Points, in no order, along strands that fork, close into loops and pass close to each other.
In the rows, zero is written as 128.
Points whose rows are less than 143 apart are linked; no others are. Some points are linked to none.
Gomin: [146  34 168 142 115 132  61 152 140 128  97 143  70 168 172  64 105 123
 140 149 123 113 130  97 118  84  84 139 176 123  95 106 116 145 181 122
 107 110 167 152 121 139 124 124 113 104  62 148  93  82 115 157 111 145]
Puvat: [135 114 148 171 162  82 121 146 163 131 167 143 145  82 113 163 101  94
 122 104 108  97 119 110 118 103 154 147 115  94 162  85 139 166 205  90
  79 131 146 115 119 134 115 113 169 133 219 157 140 108 164  92  93 104]
Mifig: [146  95 133 125  96 133 113 137 117 108 108 124  81 159 124  75 105 127
 133 140  98 123 110 117 125 116 120 121 167 122 118 128 100 138 143 141
 131 130 131 122 126 131 118 137 122 114  70 121 114 110 100 122 125 151]
gud: [157 161  66 101 137 109 172 130 149  89 102 147 119  62  89 127 112 160
 128 149  67 149  76 172 127 165 157 101 136 153 148 204  79  87 119 142
  87 139  83 117 184 118 121 110 149 134  82  47 128 157 123 111 104 142]
Ferom: [183  94 125 119  88 114 122 159 125  62 161 112  82 113 115  54  59 107
 155 118  91  84 105  82 134 101 155 143 192 115 154 118  75 151 176 146
 114 152 132  89 125 105  94 151 144 129 118 132 124 105 115  52 129 140]
Rofo: [172  89 175 143 124  94  90 149 157 100 172 167 106 106 109  99  77  95
 141 115 103  90  86  68 117  86 133 142 145 117 159  76 104 156 219 109
  85 120 142 121 121 137  99 115 164 117 163 125 131 112 136  67 111  98]
Tadon: [142 132  69 105 143 117 166 131 135 116  98 121 107  87 127 104  86 140
 133 121 112 139 117 165 147 126 164 132 107 127 131 217 123 124 119 142
  99 152 136 128 183 133 160 111 135 196 100 111 117 104 113 159  97 144]
ninek: [142 180 111  58  55 156 153  80 106 126 119 116  85 139 115 117 145 152
 121 155 139 138 135 126 123 134 116 139 116 157  95 145 117 112  51 161
 159 128  99 146 119 118 122 122  99 112  45  72 124 171  61 133 184 137]
sifi: [121 121  95 169 198  72 138 167 177 137 113 133 146  76 129 145  98 113
 122  95  98 141 140 169 140 125 173 145 101 100 148 160 158 140 176  85
  64 140 171 131 151 127 162 115 174 150 198 161 120  94 180 139  60 148]
Gude: [126 138  85  95 133 134 160 101 134 134  95 129 110 106 132 119 121 155
 133 140 121 144 103 159 133 134 137 123 107 132 125 192 129 115 104 144
 111 134 112 134 170 127 152 107 116 174  85 101 120 129 107 167 110 136]
sezit: [162 148 150  70 117 147 117 114 150 152 151 191 119 142 103 108 135 114
 161 145 149 125  89 110 111  96 117 108  98 124 126 114 149 174 124 144
 111 121 152 167 155 150 151 114 152 167 116  82 120 123 112 124 150  88]
dudok: [ 85  99 151 195 132 128 140 161  86 100 139  58 167 122 134 169 140 123
 108 111 123 103 166  99 150 152 136 134 144 107 155  98 110 115 138 102
 190 143 110  71  70 112 101 178 104  82 187 204 142 134 147 119 131 130]
lonek: [123 142 107  93  77 161 175 115  76 140 162  95 160 169 144 110  99 147
 141 140 160  95 125 105 137 107 117 108 138 102 130 110 142 142  94 145
 170 133 132  78 122  99 158 141  75 166 123 147 125 104 115 132 148 129]
Fale: [173 163 115  65  73 129 162 124 108  94 142 110  75 112  82  72  97 107
 146 122 109 127 134 114 126 123 150 139 127 135 123 163  94 153  95 177
 135 152 118 151 149 135 135 137 154 160  71  68 116 124  56  92 169 136]
sirut: [128 106 121 168 132 123 142 149 113 116 162  87 156 107 153 141  84 120
 126 106 137  83 133 104 143 118 146 134 146  86 157  96 128 162 155 106
 143 143 140  67 105 104 117 145 115 140 206 190 143  96 161 106 116 109]
lig: [103  83 145 118 128 150 103 107 131 177  96 113  81 173 177 116 151 139
 147 146 162 135 165 143 114 103  91 132 125 133  66 150 150 121  98 136
 127 106 133 159 128 146 147 104  74 133  43 137 111 111  79 201 128 147]
lor: [107 191  77  93 134 119 179  94 122 122  94  96 138  87 105 172 151 140
  89 113 137 155 167 178 132 174 152 159  79 153 134 178 118 104  77 147
 134 158  97 157 150 126 142 136 133 154 148  81 122 150 126 141 159 125]
ged: [132 172 122  96  94 151 180 115  88 119 190 103 164 121 125 135 107 105
 136 108 174  99 159 112 127 116 155 115 103 115 149 101 136 171  84 143
 164 158 136  97 137 116 138 160 137 184 182 135 136 104 106  89 173  96]
nupin: [114 170 157 129 131 139 154 101 110 128 165 132 161 128 115 165 169  87
 103  98 183 133 195 125 104 141 143 138  64 134 132  87 153 147  93 123
 149 147 134 148 128 146 134 167 158 154 191 132 121 130 118 104 169  97]
bobi: [133 136 149 123 132 106 126 136 128  97 138 105  77 112 106  96 120  72
  99  93 127 141 199 132 146 116 169 162  92 162 116 138 118 136 137 144
 114 145 144 192 139 180 154 143 182 156 120 105 116 104  81 104 150 139]
ditis: [160 128 135  79 136 140 125 130 160 163 155 197 134 127 122 108 110 119
 164 139 155 112  78 108 115  81 117 115  95 102 137 117 161 189 138 133
  93 122 163 154 170 140 170 104 146 194 150  99 121  96 135 137 128  81]
nem: [152 183 162  80 124 142  94  93 145 148 138 176 123 136  93 145 193 101
 118 131 171 161 145 133 103 126 124 139  68 184  99 110 150 124 102 146
 125 112 144 215 138 180 136 126 171 135 126  69 123 160 110 127 188  94]
zez: [157 137 147  70  70 166 147 116 109 145 173 154 101 156 128  87 117 115
 156 135 176 105 139  87 105  77 122 125 109 118 105 103 143 185  94 156
 144 135 152 150 136 131 152 146 122 178 104 109 111  97  71 121 174 112]
vero: [149 102  93 165 160  95 139 161 148 120 138 110 137  74 169 101  55 127
 132  91 124 106 132 152 157 117 177 145 144  92 141 153 132 165 169 110
  86 158 170  83 144 101 137 121 129 167 189 182 136  72 184 114  74 139]
Bot: [142 131 133 114  72 152 148 137  77 124 179 118 182 153 113 137  95 141
 152 155 149  70  84  67 126 105  90  98 165  88 160  66 120 141 121 128
 187 113 127  44 102  96 127 143  84 109 147 163 133 130 143 114 140 102]
vaf: [162 101 169 158 124  89 110 139 149 104 190 140 134  83 122 135  74  83
 134  97 119  77 116  69 120  80 155 148 130 105 167  79 119 166 216 104
  78 137 145 105 104 133  96 124 160 143 204 145 140 106 143  56 115  87]
Faro: [ 89  96 131 184 121 134 141 164  78  91 127  33 151 136 144 136 125 135
 101 112 114 107 176 119 169 153 142 134 164 113 147 119 103 100 133 119
 192 149 112  67  74 108 112 183  93  91 154 200 138 124 141 123 130 149]
melak: [135 161  83 104 146 147 123  95 174 135  91 166 119 114 131 143 176 171
 138 171 116 173  57 161 118 158 115 113 133 172 127 172 138  83 112 135
 100 108  96 151 161 128 109  74 128 114  74  78 129 190 135 158 111 117]
puz: [136 107 176 131  73 157 117 118  94 110 153 112  76 174 137  87 119  91
 117 114 156 113 188  89 111  94 125 136 131 150 102  86 117 148 120 142
 162 140 141 149 102 149 112 166 124 127 100 142 104 104  65 109 164 127]
foma: [ 89 133 168 138  79 174 139 115  58 138 142  82 171 192 147 144 152 143
 114 128 178 112 177 100 135 138  93 117 143 136 115  82 131  99  91 133
 219 119 125  93  82 111 125 166  60  97 108 176 116 142 118 152 170 138]
sus: [126 120 170 133  95 150 129 118 103 122 163 106  80 154 144  90 123  75
 107  99 174 116 219 106 113  93 141 151 104 151  88  99 131 151 108 139
 150 147 150 170 117 166 132 165 134 157 116 140 104  91  69 117 167 120]
Zaf: [138 185 168 113 139 138  95  99 148 153 152 183 154 140  96 171 197  97
 123 130 171 158 135 133  95 139 117 125  78 163 125  83 163 131 112 123
 128 110 140 180 125 163 121 125 174 119 173  97 136 170 136 109 165  81]
Novem: [127 163  98  95 144 129 141  95 151 133  91 146 121  99 113 143 155 149
 119 143 122 163 104 171 125 151 132 128 101 154 131 179 129 102 109 142
 105 129 107 162 163 137 139 102 135 146 103  73 124 160 126 154 125 121]
lizi: [ 96 189  97 102 110 140 157  94 116 117  92 100 114 120 119 163 168 150
  82 127 128 159 165 166 131 176 129 151 109 170 115 159 113  93  64 153
 146 144  87 151 130 125 122 129 110 108 114  80 132 175 113 144 167 130]
varo: [191 124  99  90  89 119 148 158 121  79 158 125  89 112 110  51  50 120
 168 129  92  93  86  96 130  97 155 130 182 104 146 142  92 172 143 158
 108 150 140  90 160  98 121 130 142 167 101 109 121  99 109  71 137 145]
ros: [163 105 150  74  82 165 128 124 127 157 159 173  97 168 150  77 112 127
 169 154 172 100 118  75 109  61  98 125 127 106  99  97 150 197 115 144
 122 124 165 149 135 130 154 127 111 172  93 115 106  86  88 139 155 116]
tabop: [159  96 128  90  78 157 136 128 114 145 153 149 114 171 153  77  93 146
 163 161 159  96  91  77 118  67  94 117 155  94 118  94 140 181 125 139
 131 119 153 101 127 106 149 127  86 162 107 140 108  87 117 134 140 129]
pasat: [115 158 132 133  93 136 167 137  69 110 168  84 206 117 104 167 123 138
 125 138 117  79 115  93 149 152 115  99 162 114 169  99  87 111 103 120
 207 134  90  41  98  99 102 155 108  87 158 140 145 154 137  91 153 122]
Voga: [115 134  56 147 154 111 178 147 117 108 107  91 155  91 127 141  89 163
 120 118  80 134 111 174 150 167 169 108 147 115 149 190 106  96 117 124
 124 152 100  60 149  90 126 136 117 143 133 133 150 125 152 124  86 162]
silop: [136 185  97  87 122 112 168 107 121 110 115 101 122  85  85 137 130 117
 103 109 128 148 162 166 134 156 161 152  88 151 135 178 105 123  98 156
 128 162 109 161 154 144 146 141 161 163 139  72 123 131 104 111 159 126]
rade: [121 168 102 136 138 102 158 135 129  85 119 102 136  84  85 144 143 133
  94 119  74 145 156 175 139 184 155 136 133 150 150 168  79 101 120 144
 118 156  83 125 130 129 108 153 170 103 145  75 150 145 119  75 124 143]
Fupid: [ 97 149 141 117 149 125 109  89 138 160  91 116  97 130 129 156 185 113
  95 109 167 166 207 170 115 152 123 178  72 163  75 154 147  93  80 139
 122 126 129 216 132 169 156 122 131 131 109 106 107 145 110 179 165 136]
duto: [134  34 171 171 135 118  55 162 147 125  97 141  80 146 173  69 100 119
 125 126 115 119 137 109 127  97 103 147 170 128 109 109 113 128 207 105
  96 113 165 155 122 143 125 126 126 100 100 159 102  82 135 146  91 147]
veb: [112 107 138 182 127 123 147 151  99  97 171  69 173  95 148 167 103 105
 118 101 136  74 160  86 149 119 159 140 142  94 165  91 120 155 147  97
 159 156 132  59  75 110  99 165 115 122 216 202 147 116 155  97 133 107]
rilup: [143  44 158 179 161  96  61 178 163 126 101 166  99 114 166  76  83 119
 124 114  96 122 115 116 135 101 123 152 151 121 123 124 126 128 230  87
  64 108 170 145 140 135 134 106 145 110 130 161 118  80 166 141  69 154]
Manem: [145 134 141 113 179  88 102 149 175 127 130 179 121  96  97 126 118  98
 127 122 112 146 114 129 130 100 149 126  86 131 153 125 142 157 176 108
  76 110 162 184 170 161 175 100 196 160 161  93 127 113 143 122 113 119]
fusim: [174 146  94  83  87 119 163 145 117  82 140 114  83 109  92  64  73 118
 154 127  84 116 104 116 131 116 161 126 159 119 139 170  87 154 116 170
 119 153 123 114 162 117 125 133 150 162  73  82 124 113  81  81 142 147]
tep: [155 146  52 108 131 109 181 142 127  89 100 109 105  71 109 103  79 150
 130 125  77 139 102 175 145 148 178 117 137 138 138 228  89 100 113 146
 101 157 107 101 182 118 135 123 140 165  84  90 131 126 109 126  96 161]
Runob: [ 93 181 127 154 164 104 174 122 126 101 143  87 188  81  95 204 177  98
  96  97 114 125 198 147 140 184 159 155  92 128 155 126 120 129 104 103
 128 164  95 120  98 127 106 169 187 100 215 130 134 149 136  77 143 133]
Bon: [ 98 124  94 161 164 121 137 130 131 152 107 139 181 128 128 181 129 172
 140 146 110 137  55 136 125 165 107  87 151  97 148 135 134  89 129 114
 138 101  88  74 125  91 112  97  79 104 140 152 153 166 188 156  85 127]
lobav: [ 94 100 103 200 166 106 134 172 116  90  93  78 139 107 110 142 142 151
  95 107  54 144 164 178 149 182 155 141 154 124 147 166  92  76 151 115
 136 150  85  98  94 113  90 168 134  63 142 159 154 135 152 104  87 179]
tuta: [134 162  87 127 131 106 160 134 138  94 115 125 138  83  88 143 130 153
 109 135  63 143 109 170 132 179 146 105 150 142 150 172  76  93 116 144
 113 143  71 104 144 115 102 135 151  99 119  63 150 158 131  84 116 141]
besun: [110 138  87 145 162 136 126 112 153 152 101 155 161 133 138 170 153 176
 147 162 113 158  38 146 119 163 101  88 152 127 141 145 142  77 122 119
 124  94  85  97 133  98 101  81  89 100 111 132 149 184 174 158  88 121]
babez: [ 81 114  87 129 136 149 173 111 108 159 122  99 172 162 173 141 109 175
 145 139 152 119 102 136 144 121 107 110 132 100 126 142 162 112 103 128
 145 120 122  85 134  89 168 110  56 175 124 170 126 110 153 176  96 137]
fif: [144  94 106 175 144 103 137 156 131 113 154  89 149  81 164 124  62 127
 129  98 127  88 125 125 153 117 166 143 157  81 151 118 125 166 173 108
 114 151 150  63 114  95 115 137 116 147 203 196 146  82 180 104  93 124]
Dutos: [125 154  81 130 142 149 117 104 168 139  93 160 127 136 144 151 177 182
 142 179 109 172  40 150 119 165 102 101 159 166 128 154 138  66 112 129
 117  94  84 125 140 108  88  71 109  91  74 102 136 198 146 156 107 125]
lasog: [ 77 137  85 113 152 148 173  86 127 160 117 123 171 148 168 159 136 184
 153 148 155 132  76 142 136 135 104 106 117 114 128 145 168  97  95 129
 138 112 106 103 147  85 160  92  59 169 117 155 136 137 156 184  89 131]
paro: [ 98 160 100  97 129 167 124  78 151 167 106 138 125 163 169 165 194 179
 146 166 161 159  88 142 122 141  91 123 123 163 103 140 169  83  83 140
 136 102 103 149 129 109 119  84  82 127  82 119 132 182 125 184 136 117]
tuk: [132 142 164 125 118 127 135 125 121 108 165 118  94 130 116 107 124  68
 107  95 158 129 198 113 122 102 162 152  85 154 119 107 131 154 128 138
 126 151 151 177 132 169 146 153 171 169 146 117 110 102  85  95 163 111]
Tadi: [149  74 126 159 102 118 110 170 112  64 140  88  92 119 126  81  84 122
 123 116  86  92 126 107 147 118 148 138 183 116 153 114  80 120 180 134
 136 148 117  79  96 109  91 175 128  97 130 159 134 113 127  79 112 139]
duvev: [ 92 117 117 129 152 157  94  88 158 168  83 137 111 173 178 154 188 177
 155 166 148 169  91 154 118 142  87 122 142 158  95 154 162  76 107 132
 122  94 112 149 135 123 110  74  86 111  64 142 124 173 121 200 108 142]
biz: [124 144 143 120  90 156 100  98 111 139 107 131 122 186 137 140 178 151
 123 157 136 155 115 128 117 150  85 111 158 164 106 112 125  95 100 142
 171 104 109 129  88 122  91 130  99  69  75 117 134 180 114 140 165 128]
busa: [ 94 106  89 146 127 144 166 134  94 138 127  83 191 160 150 142  89 175
 143 145 134 102  84 118 153 133  99 106 162  87 138 129 138  95 122 122
 162 118 116  47 118  78 152 118  45 138 120 179 131 121 176 165  91 138]
guri: [117 135 108  74  77 165 174  88  94 165 149 111 135 175 156 116 127 167
 153 163 178 103 120 111 132  96  98 119 122 115  95 125 158 129  77 151
 158 119 125 107 118 103 169 120  56 167  70 131 119 119  91 167 143 144]
gim: [152 165 133  66  46 152 155  98  84 122 145 121 100 155 105  97 128 135
 136 150 140 122 133 103 114 120 120 120 129 135 111 117 113 140  73 166
 169 131 115 127 117 117 123 145 109 127  66  91 123 142  59 107 182 139]
luf: [143 121  82 159 185  73 147 171 167 113 121 115 133  60 151 110  68 120
 126  86 110 125 153 178 161 117 199 149 118 105 142 187 140 153 170 102
  67 165 190 112 158 118 153 124 160 170 188 169 127  78 185 128  60 156]
logad: [172  76 167 136 133 103  68 160 164 106 134 189  93 131 113  73  89 107
 145 133  90 113  74  86 123  94 120 132 158 124 138  91 109 148 211 110
  85 108 152 144 139 142 114 104 162  98 112 115 122 109 140 101 102 122]
mozun: [ 99 191 143 139 148 120 168 105 111 111 150 103 186 102 106 198 183  91
  92  94 159 130 208 134 122 173 149 151  69 135 144 101 139 136  84 111
 144 160 110 131 113 133 116 171 171 122 210 129 125 149 129  90 167 113]
mam: [120  60 121 194 134 113 110 175 115  65 122  56  96 106 147  91  97 123
 100  95  85 107 177 140 167 129 170 159 171 123 148 134  91 106 184 127
 137 162 122  88  77 116  93 187 120  88 147 194 140 111 142  94  96 157]
Daz: [120 105 131 181 189  83 114 162 174 150 121 149 139  95 131 144 107 108
 120 102 106 130 125 142 124 116 149 147 110  94 148 116 157 148 198  81
  72 120 163 135 138 132 147 106 163 131 200 162 126  98 178 131  69 134]
movi: [177  91 120 120 127 121 121 160 147 125 137 154 109 104 171  55  54 124
 152 116 129 105 104 109 148  84 133 141 150  98 128 147 135 179 168 128
  68 135 176 119 171 113 147 106 130 189 134 141 116  56 147 127 102 132]
memiv: [ 87 170 100  97 128 159 150  80 132 159 117 132 160 154 154 170 169 177
 138 153 156 147  91 138 130 147  99 112 116 141 124 134 162  94  80 137
 147 113 102 124 132  97 131 100  74 137 115 124 138 174 143 169 134 115]
todod: [141  74 131 114 139 147 104 133 153 167 117 179 113 154 173  94 108 140
 160 148 143 116  91 113 121  80  90 120 138 100 111 128 158 168 145 121
  89 110 160 137 154 126 157  96 102 166 106 135 110  86 139 173  98 122]
fida: [154  67 183 127 123 138  56 133 150 135 115 175  79 183 142  78 134 108
 147 156 128 126 118  97 112  87  92 122 155 138  98  93 128 150 167 124
 113 100 170 179 118 159 120 109 141  95  63 121 107 113 107 144 127 125]
pep: [164 107 104 129 141 109 139 157 146 124 144 128 126  86 170  75  51 123
 143 102 137 104 116 133 154  94 158 141 141  95 137 153 137 181 157 126
  81 154 176 101 167 110 151 111 132 197 169 156 125  61 161 118  94 125]
Rege: [159  88 142 119  72 146 115 142 104 120 154 135 124 158 134  96  87 141
 152 158 144  89  82  64 113  87  88 112 174  94 142  67 120 156 150 127
 150 111 143  72 104  98 129 144  90 113 129 164 114 109 136 119 131 110]
mupup: [ 99 132  97 172 152 103 155 150 113  91  93  67 128 102 112 134 140 140
  86 101  69 153 180 185 154 183 165 146 145 138 141 178  95  87 126 133
 128 160  92 113 112 122 107 164 144  97 137 130 152 131 127 103 106 177]
gefid: [155 173 138 103 137 126  96 112 166 135 119 181 128 127  88 142 171 124
 133 158 114 168  75 144 114 146 113 108 125 164 133 132 131 117 129 135
 106 106 120 166 138 155 113  99 169 103 113  57 143 176 132 105 141  95]
Fara: [132 181 132  70  91 155 138  79 114 150 135 127 111 124 113 148 167 113
 100 108 189 137 191 143 106 133 130 165  52 161  81 139 139 120  52 157
 161 139 122 195 137 153 151 147 122 156 118  87 112 139  86 151 199 111]
vos: [109  84 142 185 143 116 101 163 120 131 115 125 143 136 121 160 126 146
 125 132 111 113  91 111 119 142 103 112 161  90 145  95 118 118 172 111
 154 107 113  82  92 115 104 138 104  72 162 181 145 145 175 142  97 112]
fofod: [149 140 169 101  58 156 125  99  88 115 144 134  96 176 113 103 145 110
 127 137 149 128 153 100 106 117 113 118 132 155 107  86 113 139  95 155
 176 127 124 140 101 139 103 160 125 100  80 112 118 139  64 104 176 131]
pebat: [154 122 134 108 169 106 116 151 174 152 146 185 133  95 133 106  91 106
 143 119 141 122 108 115 132  81 140 139  87 106 149 126 162 181 173 110
  68 120 182 166 179 143 182  95 170 197 176 114 116  77 155 136 112  97]
nubas: [164 125 106 115 101 115 131 142 127  99 136 154 120 124  81 109 105 138
 150 160  70 117  55 120 114 138 120  86 182 117 150 126  75 118 138 138
 131 118  89  82 129 110  94 136 137  85  91  89 138 150 129  78 126 131]
vokil: [ 91 170 106 150 125 115 184 144  85 109 162  62 219  78 109 193 136 143
 111 126  91  87 139 124 166 178 145 115 149 119 164 132  79 112  88 113
 190 158  78  46  98  98  97 159 132  94 187 136 156 152 150  76 146 142]
bunu: [113 115 143 170 135 121 110 148 113 130 125 126 161 134 108 173 150 144
 127 140 111 122  87 114 121 156  96  98 158 107 152  97 111 106 147 116
 172 105  93  85  88 119  89 139 107  55 153 159 156 170 164 128 120 113]
Moni: [167 151 151  86 108 140  98 108 150 137 130 182 111 154  96 109 157 119
 152 161 121 151  78 119 109 120 109 103 133 150 121 118 130 144 121 143
 120 111 133 163 132 148 111 110 157 113  85  72 131 157 106 109 153 103]
pesur: [151 155 142 110 171  92  92 135 177 124 124 186 130 102  73 139 147 109
 132 142  99 166  89 144 123 130 136 110 108 151 148 129 126 131 160 120
  86 100 131 180 156 168 144  97 199 122 138  64 142 158 143 102 119 112]
vitu: [156 163 153  80  76 162 160 112 100 118 191 143 126 140 110 108 115  99
 148 111 173 104 149  90 103  94 141 120 100 126 137  89 133 179  97 153
 152 147 140 131 142 132 134 159 145 177 151 110 120 110  80  84 181  92]
Zipog: [ 95 131  71 175 181  97 166 154 135 131 106 101 181  86 123 181 111 155
 123 112  80 135 117 171 140 177 156 116 132  90 153 166 129 107 130 103
 119 148 102  71 131  92 118 131 127 122 178 159 153 129 180 131  73 154]
vil: [110  89 134 172 157 125 104 140 145 160 110 151 137 144 142 142 118 136
 132 125 126 127  99 132 112 127 107 117 140  90 138 106 143 139 163 105
 119 114 139 115 125 124 133 113 111 122 166 167 131 117 172 152  88 118]
nin: [116  93 177 125 126 150  66 105 135 173  97 131  80 192 160 121 181 122
 141 146 160 147 170 140 105 113  88 128 131 159  56 124 150 113 104 136
 135 100 144 188 109 163 120 107 107  99  48 124 115 131  82 180 149 134]
Dit: [146 165 113  88 106 120 155 115 117 108 113 107  90 100  92 105 115 113
 114 116 115 145 147 152 136 140 154 148 105 147 121 180 103 127 100 163
 127 152 114 162 152 148 146 134 153 159  96  74 121 124  81 119 151 133]
kida: [165  67 142 131 135 112  77 162 157 107  99 188  84 142 124  65  87 123
 147 144  77 123  78 110 128 105 118 123 164 122 122 132 109 138 189 115
  79 108 154 142 153 134 123 102 147 107  68 112 116 107 135 132  92 148]
naz: [103 138 171 162 132 149 139 111 106 144 163 136 170 145 135 173 156  96
 117 104 177 118 175 101 105 131 124 121  92 117 143  64 155 153 113 102
 164 131 135 119 104 133 117 157 125 129 200 170 129 127 135 117 154  95]
safu: [108 126 155 153 173  85 112 141 149 105 126 116  95 117 111 122 147  71
  87  96 118 161 205 140 143 119 169 158  85 162 128 118 135 128 163 113
  94 130 146 199 125 177 160 145 196 128 154 121 115 116 109 107 128 153]
Zuv: [109 136 155 171 132 133  93 140 120 147 117 136 176 154 118 191 186 146
 130 148 131 147  87 112 116 172  80 104 160 132 145  97 128  91 128 120
 180  93  97 100  73 120  72 125 107  38 151 157 158 194 165 140 140 108]
rovod: [ 84 119 147 156  90 155 150 139  58 114 130  47 172 172 142 136 131 150
 111 131 143 106 161 103 158 150 105 118 163 120 135 104 111  89 111 125
 213 129 115  68  80 104 126 169  63  94 120 183 122 133 136 146 148 145]
Nikis: [118 143 142 126  92 148 146 128  80 132 159 109 191 151 116 156 124 145
 137 146 144  91 101  87 133 133  94  95 153 104 158  81 118 123 112 120
 199 114 112  56  98 103 119 143  84  96 145 157 141 148 147 121 144 111]
zazi: [145 156 150  72  77 160 137  92 108 151 153 124  91 129 116 116 144 101
 120 109 191 124 196 125 108 110 129 155  61 148  71 134 139 138  57 161
 161 137 130 192 134 157 157 153 128 168  97  97 108 112  58 145 194 116]
zifo: [140 148  41 121 135 106 190 145 109  83 110  73 121  73 125 110  73 153
 118 110  82 133 125 187 163 153 196 115 147 129 139 223  90 102 101 151
 118 169 110  74 162 103 130 140 126 160 106 117 145 121 124 118  97 167]
dakal: [122  87 138 152 158 132  98 136 156 177 118 175 133 145 157 125 111 132
 144 130 143 121  91 120 112 101  97 122 128  91 127 103 161 164 162 107
  99 110 158 130 140 129 150  97 112 148 164 158 121 102 169 159  89 105]
luso: [119 151 172 118 136 127  99 101 131 142 123 142 100 145 111 135 181  94
  99 115 160 159 184 143 110 134 127 148  82 174  89 112 142 120 107 140
 127 121 142 213 128 180 142 133 162 125 118  98 117 143 104 136 166 121]
runed: [160  73 144 117 135 127  71 141 157 121  92 185  78 161 132  74 115 125
 153 163  92 133  91 116 125 100 105 118 156 129 106 143 122 137 160 124
  83 101 159 165 153 151 125  87 144 109  27 103 115 118 111 155 104 146]
gon: [111 166 152 142 148 138  96 108 146 166 118 163 156 155 118 179 197 123
 125 135 149 168 119 139 105 167  98 119 115 148 129 102 158 112 113 118
 135 108 122 153 108 139 102 116 140  94 162 121 146 179 156 130 145  98]
sev: [106 163 105  99  92 159 192 116  73 144 177  79 190 150 150 133 102 136
 134 121 180  92 153 115 149 122 137 114 114 106 135 111 155 149  73 139
 181 148 136  75 124 102 158 148  85 182 162 157 133  97 129 129 159 113]
pidos: [120 176 154  96 119 153 140  85 115 159 159 151 151 137 124 161 185 102
 105 103 210 136 190 130  94 132 130 142  50 147  99  95 163 136  69 143
 156 136 140 177 140 151 146 165 135 165 164 119 112 132 114 136 186  96]
Gizod: [110 106 134 152 183 118  77 128 168 152  75 172 115 142 135 132 161 139
 137 146 105 174  95 167 121 139 118 116 132 142 118 163 147  95 153 110
  83  99 140 170 149 156 134  82 146 108  96 114 131 158 150 173  83 143]
mun: [ 88 174 111 165 161 103 179 137 116 107 147  79 207  60  99 213 167 126
 102 110  81 108 168 142 149 192 153 140 122 121 159 137  98 129  99 106
 147 163  74  86  90 110  90 164 172  83 212 137 149 155 147  72 134 143]
Rurot: [100 118 145 159 177 109  98 126 156 148  87 152 122 138 121 143 166 123
 117 126 112 173 134 168 120 150 127 128 120 133 125 138 143 108 151 110
  99 116 135 171 131 154 141 110 154 109 135 120 131 147 153 148 101 141]
Bonep: [113 109 156 117 133 128  94 105 135 156  94 103  59 133 136 117 151  99
 111 115 151 150 216 160 124 128 115 166  87 160  61 167 135 102  86 138
 123 121 132 214 134 177 164 114 130 130  60 105 108 116  70 180 153 146]
Rinov: [144  72 143 183 175  83  87 178 172 138 116 164 121  87 156  99  78 115
 122 104 100 120 111 125 137 103 143 153 133 106 135 124 140 140 226  80
  54 113 176 135 148 127 142  97 151 131 171 168 126  77 181 133  61 149]
mude: [125 196 111  68  77 167 142  81 119 134 115 125 109 144 126 150 174 154
 109 147 152 148 138 141 120 141 112 141 104 174  96 138 130 105  53 156
 157 127 101 157 122 125 117 119  97 113  80  74 128 183  91 147 186 116]
pokam: [105  83  95 202 160 109 135 189 109  81 114  57 142  93 124 138 110 149
 107 103  60 112 153 161 164 159 165 138 167 106 154 153  92  94 159 114
 147 156 100  64  85 100  91 175 122  79 158 192 156 124 164 104  87 169]
Los: [107 110 131 132 165 144  80 103 165 168  79 158 106 158 160 141 182 153
 152 156 133 173  97 159 118 135  98 123 131 155  99 164 162  90 126 125
  96  98 130 174 147 150 124  72 121 120  65 123 124 163 126 195 101 136]
fasa: [107 124 129  88 113 163 130  85 125 182 123 131 111 167 166 134 162 149
 148 147 178 129 132 131 117 107  96 120 104 132  79 136 165 131  83 147
 139 114 128 150 130 129 158 115  77 161  80 125 121 127  95 185 145 125]
vanag: [104 119 159 155 203  71  84 147 170 120 113 148 104 115 117 140 160  75
  95 105 117 176 186 139 134 109 161 145  80 157 133 105 153 132 179  94
  75 102 150 216 126 175 170 125 208 109 167 126 114 125 130 125 117 159]
torel: [ 99 123 148 158 206  78  86 142 171 139  90 158 120 119 114 148 170 103
 108 117 111 187 156 164 131 131 147 139  95 145 130 132 154 114 167  95
  75 100 148 207 133 169 165 110 192 105 152 119 124 143 152 149 101 162]
rudep: [106 153 159 135 111 156 134 112  94 149 151 133 187 157 127 172 155 130
 130 129 163 118 129 103 119 141  98 100 123 121 147  74 139 131 101 117
 193 115 115  92 102 114 114 142  95 102 166 156 145 152 141 126 155 104]
godo: [122 148 154 154 125 147  81 117 133 153 113 154 150 175 125 170 193 134
 129 147 138 165 101 127 108 167  83 111 149 158 127 101 142  95 118 124
 162  98 109 134  84 134  79 117 126  58 134 130 152 187 148 131 151 103]
zanam: [141  91 185 118 131 143  60 119 146 156 115 166  83 186 141  99 157 106
 144 150 142 138 142 116 110  94  96 121 133 153  81 104 143 144 138 132
 118 101 165 199 121 173 127 106 147 109  62 112 112 121  95 155 143 122]
kotuv: [ 94 132  85 170 179 101 160 147 132 148 111 123 193  97 115 197 118 164
 131 126  91 127  83 150 127 174 131 101 139  86 153 142 131 105 131 106
 129 125  91  67 130  91 113 111 107 112 176 153 156 146 188 140  77 136]
Kan: [168  79 150 119 131 127  98 152 155 142 135 176 107 125 168  59  77 119
 150 129 134 106 106  94 130  76 108 142 140 104 121 123 142 180 180 119
  69 120 176 147 163 130 150 102 134 174 119 132 111  58 139 140 109 123]
zenu: [ 94 140 155 130  83 160 122  99  79 136 111  92 130 190 148 146 170 153
 107 136 152 141 168 124 127 151  89 123 147 157  99 105 123  88  83 142
 196 114 107 121  84 118 107 148  70  76  83 145 123 164 108 154 174 148]

A piece is two or more points that can be reached from each other along the links. Count, over all rows, the pieces, the separate loops (a circle has one, a figure eight two, a Y none), the forks (points with three links) and the tips (points with one).
pieces: 3
loops: 5
forks: 7
tips: 3

A fork is a point with three links, a tip a point with one. Leave the first point through the second and follow the links. Name the first fork or tip that comes.
guri; fasa: fida
kida; logad: Daz
luso; nem: godo
tuk; bobi: busa
fasa; guri: Nikis
fusim; varo: tep
pasat; vokil: nupin

How many points has the smallest loop of links through each point below? Write none if it is on no loop.
sirut: 20
mun: 9
gefid: 7
Dutos: 12
Daz: 12
zanam: none

Name the points in between on the shortest way along the links from the first point to the second, in order.
silop; puz: lor lizi mude ninek gim fofod
movi; luso: Kan todod dakal vil vos bunu Zuv godo gon Zaf nem
vitu; fasa: ged sev lonek guri
Kan; Rinov: movi pep vero luf sifi Daz
Faro; bunu: rovod foma zenu biz godo Zuv
